Points on a hilly landscape, in no order, each with its height.
A ball rolls from a point to the lowest of its 6 nearest points, and stops where none of them is lower. Distance is the straight distance between rows; heights are no part of it.
<328> (h 3.43): [142 101 123 127 175 143 155 129 118]
<745> (h 5.68): [131 105 135  75 145  90 156  93 136]
<781> (h 2.91): [136  99 132  97 155 107 154 105 126]
<734> (h 1.73): [143 109 114 124 131 191 136 154 146]
<122> (h 2.48): [145 130 166 138 148  84 150 115  91]
<46> (h 2.98): [144 135 159 133 112 133 137 121 130]
<692> (h 2.99): [142 146 139 171 128 151 115 145 112]
<546> (h 1.90): [139 147 172 154 145  66 137 114  78]
<97> (h 3.00): [137 116 135  91  77 155 131 136 175]
<404> (h 3.16): [108 104  76  78  97 181 127 134 182]
<566> (h 1.91): [122  93 119  83 176  92 163 108 120]
<650> (h 2.06): [147 129 140 142 122 166 130 145 135]
<321> (h 2.05): [ 81 158 102 191 112 133  52 174 137]
<728> (h 2.61): [136 100 147 108 175  90 162 123 101]
<821> (h 4.50): [144 121 132 174 160 154 132 144  85]
<53> (h 2.40): [ 97 169 137 186 116 105  78 127 128]
<474> (h 2.75): [145 125 144 166 161 129 133 133  83]
<226> (h 4.41): [144 164 153 135  64 134 110 145 155]
<402> (h 3.01): [135 135 117 189 148 189 114 164 100]
<259> (h 3.13): [107 112  84  73  96 157 133 113 179]
<437> (h 4.61): [148 148 147 120  61 147 113 159 163]
<785> (h 6.33): [124 178 131 162  78 131  84 164 149]
<17> (h 1.67): [111 163 149 183 136  69  94 106  90]
<191> (h 3.11): [142 105 144 141 195 101 153 148  57]
<761> (h 4.49): [121 149 121 199 150 142  98 143  85]
<335> (h 3.28): [107 113  72  68 169 103 155  96 119]
<384> (h 4.29): [ 97 134  48  57 165  95 157  87  91]
<406> (h 2.26): [140 122 147 165 174 102 139 135  66]
<377> (h 3.25): [142 136 150 101  59 145 124 138 171]
<399> (h 4.27): [ 68 137 116 185 106 111  39 171 162]
<213> (h 6.38): [114 104 122  56 140  70 157  76 135]
<354> (h 0.43): [128  93 115  88 181 118 156 110 119]
<116> (h 3.40): [148 112 127 148 163 155 142 143 107]
<516> (h 3.64): [118 102  90  86 147 147 150 105 153]
<242> (h 2.60): [145 118 142 126 117 149 141 129 139]
<398> (h 8.41): [100 118  79  58 128  87 152  66 135]
<330> (h 3.71): [147 148 164 123  70 128 125 122 153]
<248> (h 3.23): [139 116 122  94  85 169 127 150 175]
<700> (h 3.22): [111 104  63  79 109 198 128 147 176]
<678> (h 2.64): [146 128 131 126 101 180 122 161 149]
<408> (h 1.32): [133 159 153 170 131  95 115 112  98]
<575> (h 1.71): [115  96 104  84 190  97 160 118 105]
<492> (h 3.34): [149 116 149 136 149 120 145 119 110]
<173> (h 2.17): [135 137 164 154 167  71 137 126  61]
<106> (h 3.29): [ 99 168 117 194 114 133  70 156 125]
<108> (h 1.99): [ 75 151 120 195 122 110  51 143 135]
<835> (h 4.22): [150 123 162 107 105 107 147 100 142]
<574> (h 1.53): [131 162 124 169  97 157  96 168 126]
<420> (h 2.30): [132 170 154 163 100 123 112 129 132]
<157> (h 3.24): [136 102 122 107 144 152 148 118 144]
<431> (h 2.62): [147 119 137 146 147 152 139 139 117]
<602> (h 3.27): [122 110 140  76  86 125 145  98 177]
<351> (h 4.23): [106 106  99  63 161  82 159  91 126]
<503> (h 1.20): [146 116 121 148 140 183 131 155 124]
<358> (h 2.97): [132 107 123  92 119 152 143 116 163]
<427> (h 1.93): [144 117 115 127 113 199 122 176 150]
<708> (h 4.85): [130 108 159  77 131  67 162  81 138]
<234> (h 2.83): [143 119 140 105  98 148 140 124 156]
<709> (h 4.21): [135 112 148  80 104 106 150  87 157]
<118> (h 2.10): [141 139 128 172 124 175 121 166 113]
<250> (h 2.77): [149 121 158 136 149  99 147 117  95]
<240> (h 3.26): [139 110 141  99 123 128 150 109 155]
<266> (h 1.83): [107 162 135 190 133  99  89 121 100]
<8> (h 4.74): [ 98 122  57  70 132 135 138  82 144]
<515> (h 3.17): [114 103  82  92 143 175 138 121 158]
<446> (h 2.72): [137  92 127 123 189 125 159 132  95]
<661> (h 1.96): [148 131 173 112 123  80 152  94 125]
<323> (h 2.93): [141 154 142 152  98 146 118 140 132]
<332> (h 7.48): [102 170 114 175  84 122  60 173 148]
<4> (h 2.02): [126 180 134 152  58 130  83 169 153]
<258> (h 3.47): [101 161 108 197 129 145  80 156 112]
<316> (h 1.72): [135 143 151 168 150  97 131 126  79]
<762> (h 1.94): [139 154 170 154 133  71 133 106  93]
<318> (h 3.08): [118 104  97  90 112 169 138 124 173]

Where does a ball stop that starts at each point below?
<406> -> <408>
<708> -> <408>
<8> -> <503>
<761> -> <408>
<492> -> <408>
<821> -> <503>

Two balls start at each pair of points below. Name the first point that both come to, or write none.
<191> and <250> -> <316>
<46> and <377> -> <650>
<53> and <330> -> none
<213> and <384> -> <354>
